A landscape with many valleys, sampled at points; each row gives a point and its height.
A ball rolls from a point to the lowest of its 5 nearest points, and stops where none of them is lower. Distance is the straight distance between rows; heights are no part of it.
gim: [40,-14,-14,56,10,-42,9,-19,-2,3,-15,12,32,-21,6,37,50,-39,-45,-23,29,-70]  (h 50.9)
vanuf: [74,43,-116,8,-39,6,36,23,29,20,-6,-18,-33,-25,71,6,-36,-9,-3,-31,-4,-31]  (h 52.6)
Voso: [30,-8,-25,-12,-15,11,3,13,-7,9,-33,-34,-33,3,26,1,-18,28,6,14,-4,0]  (h 43.0)
sarav: [-4,20,-51,-47,-19,69,12,-20,5,24,13,-64,-14,6,7,8,-31,40,45,28,-22,62]  (h 32.1)
Far: [-33,1,42,-8,12,-18,-19,13,6,-2,25,0,-8,1,5,-3,5,-7,-19,-6,8,-9]  (h 47.7)
Zav: [-26,14,6,-33,-1,62,29,-25,-2,1,19,-14,2,-14,-25,-25,-32,36,49,8,-22,94]  (h 21.0)
kud: [-21,-32,36,24,27,-76,-15,-20,-20,-36,15,36,28,38,-16,26,63,-39,-16,-24,12,-33]  (h 41.7)
velav: [-15,16,-20,-42,-9,68,18,-25,4,14,21,-39,-4,-3,-8,-11,-35,38,59,22,-24,91]  (h 12.4)
visi: [-30,11,25,-38,2,45,26,-18,-10,-8,1,-12,-7,-14,-19,-12,-33,19,25,2,-17,63]  (h 46.9)
zikog: [37,-2,-41,-16,-21,18,3,18,-5,7,-34,-40,-29,2,27,2,-22,28,7,15,-9,1]  (h 50.8)
remad: [37,-11,-25,25,-14,-10,5,9,6,17,-27,-14,-33,-4,30,-4,-1,18,-3,12,10,-27]  (h 16.1)
vivov: [-26,-8,38,9,17,-42,-27,6,2,-13,39,16,14,23,1,6,37,-22,-20,-13,11,-16]  (h 15.0)
zimes: [-17,22,-30,-46,-8,80,5,-13,31,27,36,-37,-6,-4,-12,-32,-48,55,73,27,-33,110]  (h 28.5)
gonis: [-32,-6,42,5,18,-39,-28,8,0,-15,40,20,16,25,-5,0,33,-25,-14,-11,9,-10]  (h 24.8)
mipup: [14,-17,4,41,13,-40,-4,-16,5,7,12,6,18,-4,7,26,51,-12,-44,-14,24,-49]  (h 40.2)
Tik: [-28,-6,37,5,16,-37,-25,7,4,-8,38,13,10,19,2,4,30,-18,-21,-10,12,-15]  (h 24.4)
duzo: [-42,15,31,-39,6,42,23,-14,-7,-14,5,2,0,-19,-29,-17,-33,13,18,-3,-19,54]  (h 47.8)
nozes: [-21,13,0,-39,-3,64,27,-26,-1,3,17,-24,-1,-10,-16,-21,-32,37,51,13,-22,94]  (h 17.3)
dud: [-55,18,31,-38,10,42,12,-2,-1,-19,16,25,21,-18,-61,-26,-35,14,9,0,-26,53]  (h 23.1)
piziz: [-27,-18,43,16,23,-63,-24,-5,-12,-28,33,32,25,36,-12,7,52,-33,-8,-18,13,-16]  (h 36.4)
Reses: [64,13,-87,5,-31,4,13,30,11,15,-24,-17,-28,-4,40,3,-24,14,1,0,-7,-25]  (h 45.0)
suno: [-49,18,20,-37,8,58,26,-11,-1,-15,20,12,21,-23,-54,-38,-31,35,25,0,-23,80]  (h 16.6)
Vati: [-40,15,35,-37,7,38,19,-10,-7,-11,3,-1,-3,-18,-22,-16,-33,11,15,-2,-17,46]  (h 56.4)
vugef: [39,-12,-23,45,-8,-17,7,1,10,24,-16,-1,-25,-7,26,-2,17,8,-11,6,19,-38]  (h 25.4)
leb: [-38,-14,58,13,19,-61,-23,5,-16,-37,31,44,29,40,-26,-15,47,-43,9,-8,16,-1]  (h 39.2)
Zisu: [-17,13,-5,-39,-8,64,24,-26,-3,6,15,-31,-1,-6,-11,-17,-32,38,54,16,-23,90]  (h 15.3)
dabid: [-16,19,-28,-45,-11,71,11,-22,19,21,31,-42,-7,-2,-10,-20,-38,46,65,24,-28,101]  (h 19.9)
vir: [3,-3,11,-27,-6,19,11,-3,-10,3,-25,-32,-30,-3,17,-3,-23,25,10,9,-7,17]  (h 34.8)
Nuzol: [61,-6,-57,52,-20,-13,19,1,14,23,-20,12,-22,-2,35,4,9,-12,3,5,13,-45]  (h 31.3)
ruv: [30,-12,-12,44,-3,-19,5,-1,10,20,-11,-1,-21,-11,24,1,22,10,-18,9,22,-37]  (h 35.1)
bis: [-24,-13,35,13,20,-52,-24,-2,-4,-14,37,18,18,25,-2,10,45,-24,-21,-14,12,-19]  (h 25.8)
tuni: [52,-9,-22,63,1,-35,23,-18,1,8,-21,15,26,-30,16,32,46,-47,-33,-20,34,-75]  (h 41.5)
buz: [-7,-4,25,1,2,-6,0,6,3,8,-7,-19,-31,-9,21,-4,-3,14,-15,5,7,-10]  (h 28.6)
para: [-25,0,38,-11,6,-1,-3,7,3,4,3,-9,-23,-8,10,-9,-10,6,-10,1,2,-3]  (h 41.3)
zos: [28,15,-75,-37,-24,46,7,13,-6,10,-24,-57,-15,-3,24,14,-27,34,9,22,-11,12]  (h 20.5)
bep: [-11,6,2,-42,-6,49,23,-21,-14,0,-7,-37,-12,-4,0,-3,-29,26,37,12,-19,56]  (h 26.5)
mizag: [53,3,-67,-7,-28,11,7,26,3,10,-33,-28,-27,-1,33,2,-24,25,2,11,-10,-14]  (h 28.0)
miz: [19,-10,0,37,0,-20,3,-1,9,18,-2,-6,-19,-11,22,4,24,10,-25,4,22,-35]  (h 27.1)
nub: [45,-12,-27,60,-5,-22,16,-10,11,19,-13,7,-8,-18,23,9,29,-8,-19,2,26,-52]  (h 48.1)
pibop: [-60,11,45,-33,12,24,-25,16,-3,-21,14,46,33,6,-66,-26,-28,-8,7,7,-24,29]  (h 19.8)
vobol: [-10,24,-47,-50,-17,73,10,-23,13,28,24,-60,-11,4,-1,-2,-33,46,56,30,-24,78]  (h 19.5)
Tes: [13,-9,3,-2,-9,4,5,7,-1,10,-27,-25,-37,-3,23,-5,-12,25,-1,9,1,-6]  (h 28.9)
vomeg: [7,-17,11,34,18,-46,-12,-15,3,-1,19,6,19,4,3,28,52,-15,-43,-16,22,-45]  (h 45.9)
dokik: [-54,9,55,-23,15,6,-34,23,-4,-21,18,44,26,17,-43,-24,-13,-24,9,6,-12,17]  (h 26.6)
gifad: [-24,5,31,-29,2,23,11,-5,-7,-4,-11,-19,-25,-12,5,-7,-27,14,7,-2,-8,24]  (h 42.5)
bov: [-57,14,46,-35,12,21,-19,15,0,-18,17,39,24,2,-48,-21,-27,-13,3,2,-22,24]  (h 20.4)
mapo: [-8,9,-8,-42,-8,54,20,-25,-7,5,0,-42,-11,1,-2,-2,-28,29,43,14,-20,68]  (h 20.1)
dabu: [49,-11,-13,56,6,-45,13,-17,-5,2,-24,14,38,-27,7,42,49,-54,-47,-32,30,-80]  (h 55.3)
lel: [-24,9,21,-38,2,43,24,-20,-12,-5,-1,-19,-11,-13,-10,-11,-32,16,27,4,-15,55]  (h 37.7)
Finu: [-30,4,39,-24,7,11,3,1,-1,-1,-1,-10,-19,-13,4,-9,-21,7,-4,-3,-4,11]  (h 46.8)
Popu: [35,-13,-21,34,-11,-12,5,8,8,20,-19,-10,-32,-6,28,-4,7,15,-9,9,14,-31]  (h 9.0)
Nepib: [-23,2,33,-22,5,14,8,-2,-5,0,-9,-14,-25,-12,6,-8,-21,12,0,1,-4,13]  (h 43.1)
tup: [41,15,-80,-28,-27,35,8,24,-1,7,-27,-46,-19,-7,33,9,-28,32,2,14,-11,-2]  (h 24.2)
mirum: [53,-9,-44,42,-18,-12,11,7,13,24,-21,1,-26,-4,34,-1,5,6,-1,8,12,-39]  (h 26.3)
pebol: [8,17,-63,-52,-22,64,10,-11,-3,18,-2,-68,-12,2,11,14,-28,41,28,26,-17,40]  (h 63.9)
nogas: [-17,17,-22,-40,-7,71,14,-21,17,19,33,-33,-2,-2,-12,-24,-39,46,68,21,-28,107]  (h 23.0)
Til: [7,-9,12,22,-1,-16,0,3,7,15,-7,-10,-25,-10,21,-4,13,14,-21,5,16,-24]  (h 22.2)
nopug: [-30,0,41,-1,12,-21,-18,10,10,1,26,3,-8,4,8,-2,12,-8,-21,-6,7,-13]  (h 42.1)
Fanez: [19,-11,-1,28,-3,-15,4,4,9,17,-11,-9,-27,-8,25,-2,12,16,-15,9,16,-25]  (h 19.0)
subuf: [49,-10,-39,35,-19,-9,7,11,10,19,-25,-7,-30,-3,30,-4,-2,15,-4,8,7,-30]  (h 20.3)
melev: [-35,-11,47,8,18,-50,-28,7,-6,-23,37,29,22,35,-11,-3,39,-34,-3,-12,12,-7]  (h 34.3)
gozad: [-38,-1,49,-5,16,-28,-32,14,1,-14,36,24,15,23,-9,-9,17,-26,-7,-8,5,-2]  (h 34.1)
Mema: [-46,3,60,-9,18,-20,-38,23,-9,-25,27,45,31,29,-31,-25,9,-35,14,0,5,11]  (h 34.4)
dufe: [-27,1,40,-8,10,-12,-10,8,8,1,15,-6,-14,-4,7,-4,-1,0,-17,-4,6,-5]  (h 45.8)
bagi: [21,-36,11,44,25,-75,-19,-20,-19,-19,-32,36,41,12,-10,57,55,-52,-46,-44,17,-77]  (h 56.8)
Soki: [54,-8,-41,58,-16,-15,16,-5,11,23,-18,8,-19,-8,30,3,18,-7,-6,6,19,-49]  (h 34.2)
livo: [69,7,-82,24,-33,-5,14,23,18,19,-20,-3,-28,-2,41,1,-16,2,2,-1,-4,-34]  (h 53.8)
ros: [-38,16,18,-36,5,55,28,-20,-10,-10,10,-2,4,-20,-32,-25,-33,25,27,0,-22,76]  (h 28.8)
nelap: [-9,-5,27,8,5,-12,-3,3,6,9,3,-13,-26,-9,18,-2,5,11,-18,3,12,-17]  (h 26.8)
samed: [-6,2,1,-38,-8,41,21,-17,-15,-1,-16,-39,-18,-3,7,-2,-30,25,30,11,-13,46]  (h 32.7)
med: [11,1,-19,-37,-14,36,12,-5,-15,6,-25,-49,-21,3,14,6,-26,28,22,13,-11,28]  (h 38.8)
geneb: [23,-30,7,42,22,-68,-14,-22,-14,-14,-19,27,41,7,-9,54,56,-44,-48,-40,18,-71]  (h 56.5)
zevu: [33,-16,-5,51,13,-43,1,-19,-1,3,-6,12,29,-17,5,35,50,-34,-45,-22,26,-66]  (h 48.2)
pufi: [46,-10,-39,18,-21,-6,3,16,4,17,-30,-14,-33,-1,32,-2,-11,18,1,11,2,-22]  (h 29.9)
Mef: [-58,5,53,-28,13,23,-35,18,-6,-25,7,58,42,15,-75,-29,-26,-9,12,17,-20,31]  (h 35.7)
gere: [60,26,-102,-14,-32,23,17,35,10,12,-23,-30,-22,-18,45,2,-33,18,-3,-2,-9,-15]  (h 26.0)
tode: [6,-8,13,11,-1,-9,1,5,5,13,-12,-18,-33,-7,23,-6,2,19,-11,7,11,-16]  (h 23.9)
vab: [-59,14,29,-38,10,39,-3,4,-2,-21,16,36,33,-6,-78,-30,-32,14,6,5,-32,52]  (h 19.1)
vepa: [70,21,-96,15,-31,-1,17,28,21,19,-18,-10,-26,-6,47,3,-25,-2,2,-8,-8,-31]  (h 62.6)
kufut: [19,-11,-1,44,5,-26,3,-6,9,17,0,1,-7,-12,19,8,34,2,-30,3,29,-42]  (h 31.4)
fima: [-58,12,40,-36,9,34,-13,10,-1,-23,15,43,35,-2,-72,-25,-32,4,6,5,-28,40]  (h 17.6)
fopez: [-40,-8,54,5,19,-47,-33,12,-9,-28,35,41,25,37,-22,-13,34,-39,6,-2,11,2]  (h 36.0)
vogo: [-35,-4,49,4,19,-42,-32,11,-5,-21,39,30,19,32,-10,-4,31,-32,-6,-10,7,-4]  (h 30.8)
Renov: [-59,19,26,-37,9,48,12,-2,0,-17,19,28,31,-18,-73,-33,-33,25,10,1,-28,64]  (h 26.4)
fodig: [-64,7,39,-32,10,35,-21,8,-2,-24,10,50,44,5,-92,-31,-30,14,8,14,-32,47]  (h 21.6)
fugak: [46,-8,-23,65,-2,-28,20,-18,5,18,-13,10,8,-23,20,20,41,-25,-25,-4,32,-60]  (h 12.3)
Lora: [-17,-3,31,-9,4,-2,-1,6,3,7,-3,-15,-27,-10,15,-7,-6,9,-11,1,4,-5]  (h 34.9)
nagek: [11,-9,0,-12,-8,12,5,6,-7,8,-29,-30,-34,-5,23,-2,-18,27,4,10,-4,5]  (h 32.9)
Soro: [55,-6,-27,65,0,-29,27,-20,2,13,-21,16,17,-27,19,27,42,-43,-27,-13,35,-70]  (h 34.6)
nesef: [-11,-6,28,15,9,-21,-9,4,10,10,13,-6,-16,-4,16,1,17,2,-27,-2,15,-22]  (h 25.9)
Batu: [68,4,-77,32,-30,-9,15,15,19,20,-17,4,-28,-1,41,5,-9,-5,4,-1,0,-40]  (h 41.6)
pum: [-12,-6,24,18,10,-27,-12,3,9,7,20,-4,-8,-4,15,5,27,1,-32,-5,19,-24]  (h 27.3)
diz: [61,21,-99,-8,-30,15,13,34,10,10,-22,-27,-23,-12,46,3,-32,17,-3,-1,-7,-19]  (h 26.9)
san: [49,-7,-50,3,-23,5,4,21,1,14,-33,-23,-31,1,33,0,-17,24,4,10,-6,-13]  (h 48.6)
sutid: [-61,-3,67,-7,20,9,-46,21,-15,-28,-4,67,51,23,-84,-37,-10,-9,18,28,-7,32]  (h 19.4)
Fefab: [-1,-15,17,29,17,-48,-16,-13,1,-4,24,8,21,8,4,23,51,-13,-39,-15,18,-39]  (h 46.3)
bivir: [-15,-29,31,24,26,-71,-19,-19,-16,-30,19,30,28,34,-12,28,62,-35,-23,-26,14,-36]  (h 38.2)
sab: [-51,17,37,-39,8,35,9,-3,-3,-14,12,14,8,-14,-39,-18,-34,3,5,-3,-20,40]  (h 33.0)
pofe: [19,10,-56,-44,-22,49,8,1,-9,12,-17,-62,-14,3,18,12,-26,34,20,22,-14,27]  (h 40.3)
mefef: [7,-7,4,-21,-8,17,7,2,-11,4,-30,-35,-35,-3,22,-1,-21,25,10,10,-7,13]  (h 33.1)
pemoz: [53,-5,-53,20,-25,-4,5,20,7,16,-28,-14,-33,0,33,-2,-11,15,3,8,1,-24]  (h 44.8)
zisa: [9,-11,8,37,9,-31,-5,-8,8,12,15,0,2,-7,11,16,41,-4,-38,-5,25,-39]  (h 29.4)
Soke: [23,-5,-21,-19,-16,19,6,5,-10,7,-33,-39,-30,2,21,1,-22,29,12,14,-9,8]  (h 16.5)
zun: [71,26,-106,13,-34,0,23,26,24,19,-10,-10,-29,-12,53,6,-28,-7,0,-17,-8,-35]  (h 55.8)
Pusul: [-26,15,-4,-34,-1,71,22,-20,10,5,27,-13,4,-11,-23,-36,-35,48,62,15,-25,110]  (h 43.8)
luvo: [-39,9,41,-31,9,21,5,2,-3,-5,4,-3,-12,-14,-10,-10,-27,1,0,-4,-11,22]  (h 55.7)
lumev: [-1,-11,17,26,12,-34,-12,-5,10,7,21,-1,0,-2,13,11,37,-1,-34,-5,19,-33]  (h 29.7)
Zer: [11,-14,8,38,12,-39,-7,-13,5,6,17,6,13,-3,8,21,47,-10,-41,-9,24,-41]  (h 35.6)
felu: [70,4,-73,48,-27,-12,21,4,21,23,-17,11,-24,-1,43,8,2,-18,9,-1,6,-48]  (h 35.3)
Gilo: [-6,-5,23,-7,0,3,2,5,-3,6,-14,-22,-32,-8,19,-6,-12,16,-5,4,0,-2]  (h 33.9)
loba: [-64,-7,62,-14,18,20,-45,16,-14,-29,-6,65,52,21,-95,-35,-16,1,18,32,-14,40]  (h 25.0)
Rifon: [67,20,-100,5,-33,6,14,31,16,15,-17,-17,-26,-11,49,2,-30,6,0,-8,-8,-27]  (h 47.9)
lur: [20,3,-41,-41,-20,39,8,1,-13,8,-23,-57,-18,4,19,11,-27,33,19,22,-15,23]  (h 48.4)
derev: [48,10,-79,-19,-28,22,6,28,-1,9,-28,-37,-20,-5,35,4,-27,27,2,12,-10,-9]  (h 24.7)
sog: [-61,-1,53,-19,17,23,-38,16,-8,-26,-1,61,47,19,-87,-35,-22,1,13,23,-21,37]  (h 40.5)
Tirul: [0,-35,21,33,26,-74,-17,-24,-16,-25,-3,30,35,25,-10,44,63,-37,-36,-31,13,-56]  (h 47.6)
sel: [-15,-21,29,19,21,-64,-19,-14,-8,-21,26,22,26,31,-6,21,60,-28,-25,-21,13,-31]  (h 35.2)
Gofed: [-13,20,-32,-45,-12,68,14,-24,10,19,26,-48,-6,4,-5,-8,-34,39,59,24,-27,88]  (h 14.1)
foson: [24,-36,12,51,21,-81,-25,-13,-20,-14,-44,42,38,9,-7,59,55,-61,-46,-49,17,-88]  (h 58.6)
Zona: [32,-11,-8,53,5,-32,7,-15,8,13,-2,6,10,-16,13,22,45,-14,-39,-5,31,-53]  (h 35.5)
gusek: [-51,1,62,-10,17,-13,-41,24,-12,-27,17,52,35,27,-44,-32,3,-33,17,10,1,17]  (h 38.6)
mog: [-9,-35,26,28,27,-77,-16,-24,-17,-29,5,32,30,32,-11,38,64,-37,-30,-29,12,-47]  (h 42.4)
nuba: [-13,27,-45,-51,-16,76,7,-20,25,34,32,-56,-12,0,-6,-11,-41,50,64,28,-27,89]  (h 19.7)
zatu: [7,-31,13,32,21,-64,-16,-23,-12,-18,3,23,33,18,-8,43,62,-32,-40,-29,16,-52]  (h 44.0)
mim: [-53,-7,80,9,20,-18,-43,24,-19,-36,2,64,49,23,-69,-43,10,-28,21,25,15,27]  (h 30.4)
taz: [-5,-7,23,16,6,-17,-7,3,10,12,7,-11,-18,-9,20,0,13,8,-25,0,15,-22]  (h 24.5)
Vini: [-1,12,-36,-47,-15,60,15,-18,-7,14,1,-57,-12,5,4,9,-30,36,41,23,-20,56]  (h 55.9)
Roru: [32,-13,-10,53,7,-36,7,-20,3,9,-1,7,21,-19,9,27,49,-23,-42,-12,29,-58]  (h 40.4)
Tosav: [-60,10,39,-35,12,30,-22,11,-5,-21,12,48,38,4,-77,-29,-31,1,8,9,-28,38]  (h 19.2)
fakat: [42,5,-62,-21,-25,23,5,20,-4,10,-30,-42,-23,1,30,3,-27,28,6,13,-11,-2]  (h 27.2)
puvo: [-35,6,42,-20,10,7,-3,5,1,-2,6,-7,-18,-11,3,-9,-16,2,-8,-4,-3,6]  (h 52.0)
gorad: [-57,0,63,-11,19,0,-45,23,-13,-27,9,59,42,25,-61,-35,-7,-25,17,18,-5,26]  (h 49.3)
kodal: [-52,14,49,-30,10,12,-13,10,-1,-12,18,20,7,-4,-27,-15,-24,-11,-1,-4,-14,17]  (h 42.8)
fes: [32,-10,-11,53,3,-27,6,-12,8,17,-5,4,-1,-18,17,13,39,-7,-29,-1,28,-49]  (h 41.0)
Vavev: [-60,-10,81,3,23,2,-49,21,-17,-32,-9,66,56,22,-88,-41,-2,-10,19,37,1,33]  (h 4.5)
kag: [14,-25,9,37,20,-58,-15,-20,-7,-11,5,17,34,9,-3,41,59,-29,-46,-28,17,-55]  (h 50.7)
Lotek: [-18,1,30,-18,2,11,5,0,-3,1,-12,-21,-30,-9,13,-8,-19,13,0,4,-2,8]  (h 39.9)
zefo: [10,8,-41,-46,-20,50,10,-9,-11,10,-11,-59,-13,5,13,12,-28,33,29,23,-18,39]  (h 56.6)
fis: [43,-13,-15,59,6,-35,13,-21,0,9,-12,11,27,-21,9,32,49,-35,-42,-16,31,-66]  (h 46.5)
mar: [37,-24,0,49,16,-62,-9,-14,-12,-8,-31,26,42,-6,-4,54,53,-56,-53,-44,19,-83]  (h 60.9)
zoz: [-48,16,29,-38,7,46,22,-9,-2,-13,11,11,12,-21,-44,-24,-35,16,13,-3,-23,58]  (h 33.2)
Pizez: [-2,5,-11,-43,-12,45,17,-19,-12,5,-11,-47,-15,1,6,3,-28,28,35,15,-17,52]  (h 32.0)
ruka: [68,0,-67,58,-22,-14,25,-6,15,24,-17,15,-17,-5,41,11,14,-30,8,-2,12,-54]  (h 41.8)
dulup: [-18,10,12,-40,-2,48,27,-21,-12,-1,-5,-29,-13,-8,-5,-7,-31,24,35,7,-18,61]  (h 25.6)
keb: [36,-11,-16,52,-2,-20,9,-6,11,20,-9,1,-15,-14,22,4,25,0,-21,4,24,-44]  (h 50.4)
mubu: [-30,8,38,-34,5,20,10,-2,-5,-4,-3,-11,-17,-13,-1,-8,-26,8,4,-4,-8,20]  (h 48.3)
Tana: [-11,-12,23,21,16,-44,-17,-6,3,-3,31,6,13,12,4,17,43,-14,-34,-13,17,-29]  (h 35.8)
verus: [33,-13,-22,13,-16,-3,4,14,2,14,-31,-20,-34,-1,30,-4,-8,21,-2,12,3,-15]  (h 24.0)
popam: [-26,11,9,-38,2,56,29,-24,-8,-3,11,-17,2,-11,-19,-19,-31,30,40,6,-19,82]  (h 21.2)
zuru: [25,-24,3,42,14,-56,-8,-20,-10,-7,-5,17,37,0,-4,45,55,-37,-51,-31,20,-65]  (h 58.8)
novi: [-43,-5,68,10,18,-41,-35,21,-16,-35,21,53,33,32,-40,-33,27,-41,18,5,14,15]  (h 53.7)
lidut: [-34,-15,51,13,22,-62,-21,1,-12,-34,31,39,27,40,-21,-7,54,-40,2,-13,14,-8]  (h 40.1)
vuzap: [-23,-5,34,6,12,-28,-18,6,7,2,28,1,-4,4,10,4,22,-7,-25,-7,12,-18]  (h 34.7)
Mivop: [6,-9,12,30,4,-24,-1,0,9,17,3,-6,-17,-10,19,0,23,9,-27,3,21,-30]  (h 24.3)
zopa: [77,30,-109,23,-37,-8,34,13,33,24,-4,-2,-34,-11,62,13,-26,-23,1,-28,-5,-45]  (h 42.7)
sozem: [-53,15,43,-40,9,27,-2,4,0,-14,13,22,14,-9,-42,-19,-34,-5,3,-5,-20,30]  (h 27.0)
mezom: [30,-33,9,45,21,-71,-16,-15,-13,-16,-32,32,42,4,-8,57,53,-57,-50,-48,16,-83]  (h 58.4)
valod: [17,-9,0,14,-5,-6,3,8,2,16,-21,-19,-36,-5,24,-4,-3,21,-6,9,9,-17]  (h 24.9)
rer: [-41,6,48,-18,12,-7,-20,13,5,-5,25,11,0,4,-3,-10,-4,-13,-11,-7,0,0]  (h 66.2)
gal: [-24,-2,38,1,11,-18,-16,8,10,4,21,-2,-13,-2,12,0,11,-1,-21,-6,10,-14]  (h 34.5)
mag: [14,-21,8,36,15,-51,-11,-19,-2,-5,14,10,27,2,1,34,55,-21,-47,-21,23,-51]  (h 53.3)
lirar: [-19,-6,29,13,15,-36,-20,0,7,-1,33,5,4,12,6,10,34,-11,-29,-10,14,-25]  (h 24.1)
Ves: [21,-1,-35,-33,-18,31,7,5,-12,5,-27,-49,-24,5,20,8,-25,30,18,17,-13,18]  (h 39.5)
lifek: [51,20,-93,-23,-28,29,11,30,3,8,-28,-42,-19,-10,38,6,-30,25,1,8,-10,-8]  (h 24.6)
kunog: [75,36,-108,9,-37,1,29,24,26,19,-9,-12,-29,-19,60,7,-33,-7,-2,-21,-5,-32]  (h 52.4)
zop: [-49,7,57,-14,13,-11,-38,23,-5,-22,24,39,26,23,-30,-21,0,-30,6,0,-1,13]  (h 31.5)
pema: [34,-20,-2,49,15,-55,-4,-18,-9,-3,-14,18,38,-9,-3,47,53,-44,-52,-33,24,-69]  (h 60.8)
gebug: [43,-3,-51,-9,-23,13,4,21,-3,11,-32,-34,-28,3,30,1,-21,27,5,13,-7,-6]  (h 43.5)
Reta: [51,-6,-32,65,-4,-26,24,-17,6,16,-18,13,6,-22,25,18,38,-29,-18,-4,32,-62]  (h 29.2)
lemub: [-28,11,32,-35,5,30,17,-9,-10,-6,-6,-14,-17,-14,-6,-8,-30,12,13,0,-12,36]  (h 52.1)
regi: [-48,-3,70,1,17,-29,-41,25,-13,-32,20,56,36,31,-46,-35,18,-39,18,9,12,18]  (h 51.6)
tul: [-16,10,2,-38,-4,55,27,-25,-8,3,6,-31,-7,-4,-9,-7,-31,29,41,10,-20,76]  (h 18.9)
Disab: [-69,-12,74,-5,24,11,-46,17,-16,-32,-15,65,56,22,-99,-38,-8,6,19,40,-6,38]  (h 15.5)
kida: [15,17,-70,-49,-24,61,12,-2,-5,15,-10,-67,-13,0,18,14,-29,38,21,26,-16,29]  (h 48.0)
Pel: [-38,7,46,-20,10,0,-9,10,3,-3,14,0,-12,-5,0,-9,-13,-5,-11,-6,-1,4]  (h 63.7)
gufat: [77,30,-109,30,-37,-9,36,4,33,29,2,2,-33,-9,66,18,-21,-31,5,-27,-4,-52]  (h 40.8)
nuru: [-40,14,10,-33,5,65,28,-17,1,-7,20,0,13,-20,-39,-38,-30,41,40,6,-22,97]  (h 25.7)
Sovaz: [60,-3,-60,33,-23,-8,9,16,13,19,-24,-2,-31,2,35,-1,-7,7,3,8,3,-31]  (h 35.0)
lorik: [58,-4,-43,64,-12,-19,21,-11,10,19,-16,12,-10,-14,32,13,29,-22,-6,3,26,-56]  (h 45.1)
Vusu: [-44,12,47,-30,9,11,-5,7,3,-7,12,6,-7,-9,-12,-14,-23,-7,-4,-8,-10,17]  (h 64.8)
busu: [-3,-5,19,-17,-3,9,7,3,-5,2,-19,-27,-33,-7,18,-5,-17,21,3,7,-3,8]  (h 36.5)
tuk: [-6,-26,20,28,21,-64,-18,-19,-11,-19,18,19,29,24,-6,34,60,-28,-35,-23,15,-41]  (h 38.4)
kiz: [9,-10,8,34,6,-27,-2,-5,9,14,10,-5,-8,-10,16,7,30,4,-32,1,23,-35]  (h 26.1)
gefa: [-39,15,26,-39,6,47,28,-15,-6,-8,7,-4,1,-18,-26,-17,-32,17,23,-1,-20,63]  (h 39.7)
fot: [58,0,-68,14,-28,0,8,23,9,15,-27,-14,-29,1,35,-1,-18,13,0,4,-4,-26]  (h 63.8)
tato: [75,13,-90,44,-32,-11,27,-2,25,24,-9,14,-25,0,52,18,-4,-39,11,-13,2,-56]  (h 40.0)
Kuz: [-59,0,61,-18,17,15,-43,20,-11,-29,1,61,49,22,-80,-33,-16,-10,17,25,-17,34]  (h 35.9)
non: [-37,16,12,-33,4,61,32,-19,-4,-6,18,-4,10,-20,-34,-30,-30,35,36,5,-20,87]  (h 25.5)
Dorif: [14,2,-29,-41,-15,40,11,-4,-14,6,-23,-52,-18,4,17,7,-26,32,25,18,-15,29]  (h 42.3)
pir: [17,-28,10,38,21,-63,-14,-22,-11,-14,-4,24,38,10,-6,49,57,-35,-46,-34,18,-61]  (h 50.5)
kipa: [-10,0,20,-24,-2,18,10,-4,-9,0,-21,-28,-29,-7,12,-5,-22,17,7,4,-6,18]  (h 36.8)
talip: [6,-1,-6,-35,-11,30,12,-5,-14,4,-24,-40,-24,-1,12,4,-25,27,20,14,-11,30]  (h 36.9)
segot: [-44,8,50,-22,12,3,-14,12,5,-9,21,13,-2,0,-11,-11,-15,-11,-6,-5,-10,6]  (h 70.5)
pab: [-20,15,-15,-39,-4,75,18,-19,12,14,31,-25,2,-8,-16,-29,-37,46,66,23,-26,109]  (h 32.8)
muvil: [-8,14,-22,-45,-10,66,18,-26,1,15,13,-46,-7,3,-4,-3,-32,35,52,21,-21,81]  (h 3.5)
seri: [-12,3,19,-34,-1,28,16,-12,-13,-2,-17,-30,-23,-6,8,-2,-26,20,19,7,-13,35]  (h 39.8)
Lofo: [78,16,-94,42,-34,-11,28,1,26,24,-5,13,-25,0,54,13,-9,-30,9,-14,-1,-53]  (h 38.5)
vivi: [-45,15,40,-34,11,26,7,0,-3,-9,7,6,-5,-15,-19,-14,-32,-1,3,-5,-15,29]  (h 49.5)
Gulo: [-49,10,54,-23,11,-4,-33,23,0,-15,25,31,18,15,-26,-19,-11,-24,2,-4,-6,10]  (h 33.3)
bif: [70,41,-114,0,-35,13,29,30,22,14,-12,-21,-28,-26,63,5,-35,2,-4,-22,-5,-25]  (h 60.5)
mede: [-53,0,64,-7,19,-9,-44,24,-9,-29,12,56,41,25,-54,-34,-2,-29,19,16,2,21]  (h 44.9)
Vatik: [6,3,-22,-42,-15,43,13,-11,-13,6,-17,-53,-18,8,13,8,-26,30,27,18,-15,41]  (h 41.1)
lino: [-44,1,55,-9,16,-27,-37,22,-2,-20,32,36,23,26,-21,-16,13,-32,4,-2,4,7]  (h 34.0)
ruzo: [-51,-2,74,1,18,-21,-43,27,-16,-33,12,60,46,28,-59,-42,8,-32,19,16,11,23]  (h 44.4)
fuza: [-11,-26,26,26,24,-65,-18,-21,-14,-23,20,25,29,29,-9,31,60,-30,-27,-23,12,-37]  (h 37.1)
tur: [63,-3,-42,69,-7,-22,30,-17,7,16,-22,15,6,-23,33,20,35,-43,-9,-9,31,-66]  (h 45.2)
butik: [43,-17,-7,50,10,-51,1,-16,-8,-2,-22,19,41,-16,0,47,51,-51,-51,-38,24,-80]  (h 64.5)
bon: [-40,-10,63,11,19,-55,-25,12,-15,-38,30,45,31,38,-31,-19,40,-43,12,-4,17,5]  (h 39.6)
ful: [12,-9,8,21,-1,-13,1,6,7,17,-9,-12,-28,-10,23,-5,8,17,-16,8,12,-21]  (h 21.7)
lepa: [10,-34,13,38,26,-71,-16,-22,-16,-20,-12,29,37,19,-9,50,61,-39,-43,-38,14,-65]  (h 51.0)
bidoz: [64,5,-76,18,-29,-3,10,24,12,18,-22,-9,-28,0,39,0,-16,8,1,0,-4,-28]  (h 64.1)
Zal: [-18,8,18,-36,-1,40,24,-18,-11,-6,-9,-26,-15,-10,-2,-5,-31,20,26,4,-14,52]  (h 35.4)
lefom: [74,18,-95,25,-33,-7,20,19,24,21,-12,0,-28,-3,48,8,-19,-10,4,-9,-5,-40]  (h 48.7)
bobo: [-40,3,46,-8,14,-20,-27,13,7,-7,33,12,3,14,-3,-6,9,-17,-15,-9,5,-7]  (h 46.4)
leluk: [-54,15,37,-39,10,36,5,0,-3,-16,13,23,16,-14,-51,-23,-34,4,6,-3,-23,41]  (h 26.7)

Where does a ball stop that starts at each point below?
bif -> zos
mubu -> Soke
pema -> fugak
regi -> fima
novi -> fima
gusek -> fima
talip -> muvil
visi -> muvil
kag -> vivov
vanuf -> Popu
Reses -> zos
mar -> vivov
Rifon -> zos
mezom -> vivov
para -> Popu
Nepib -> Soke
san -> zos
Far -> Popu
lel -> muvil
seri -> muvil

Write out the way that a ball takes from each point below.
Finu -> Lotek Gilo buz tode ful Fanez Popu
Tirul -> tuk sel bis vivov
butik -> zevu Roru Zona fugak
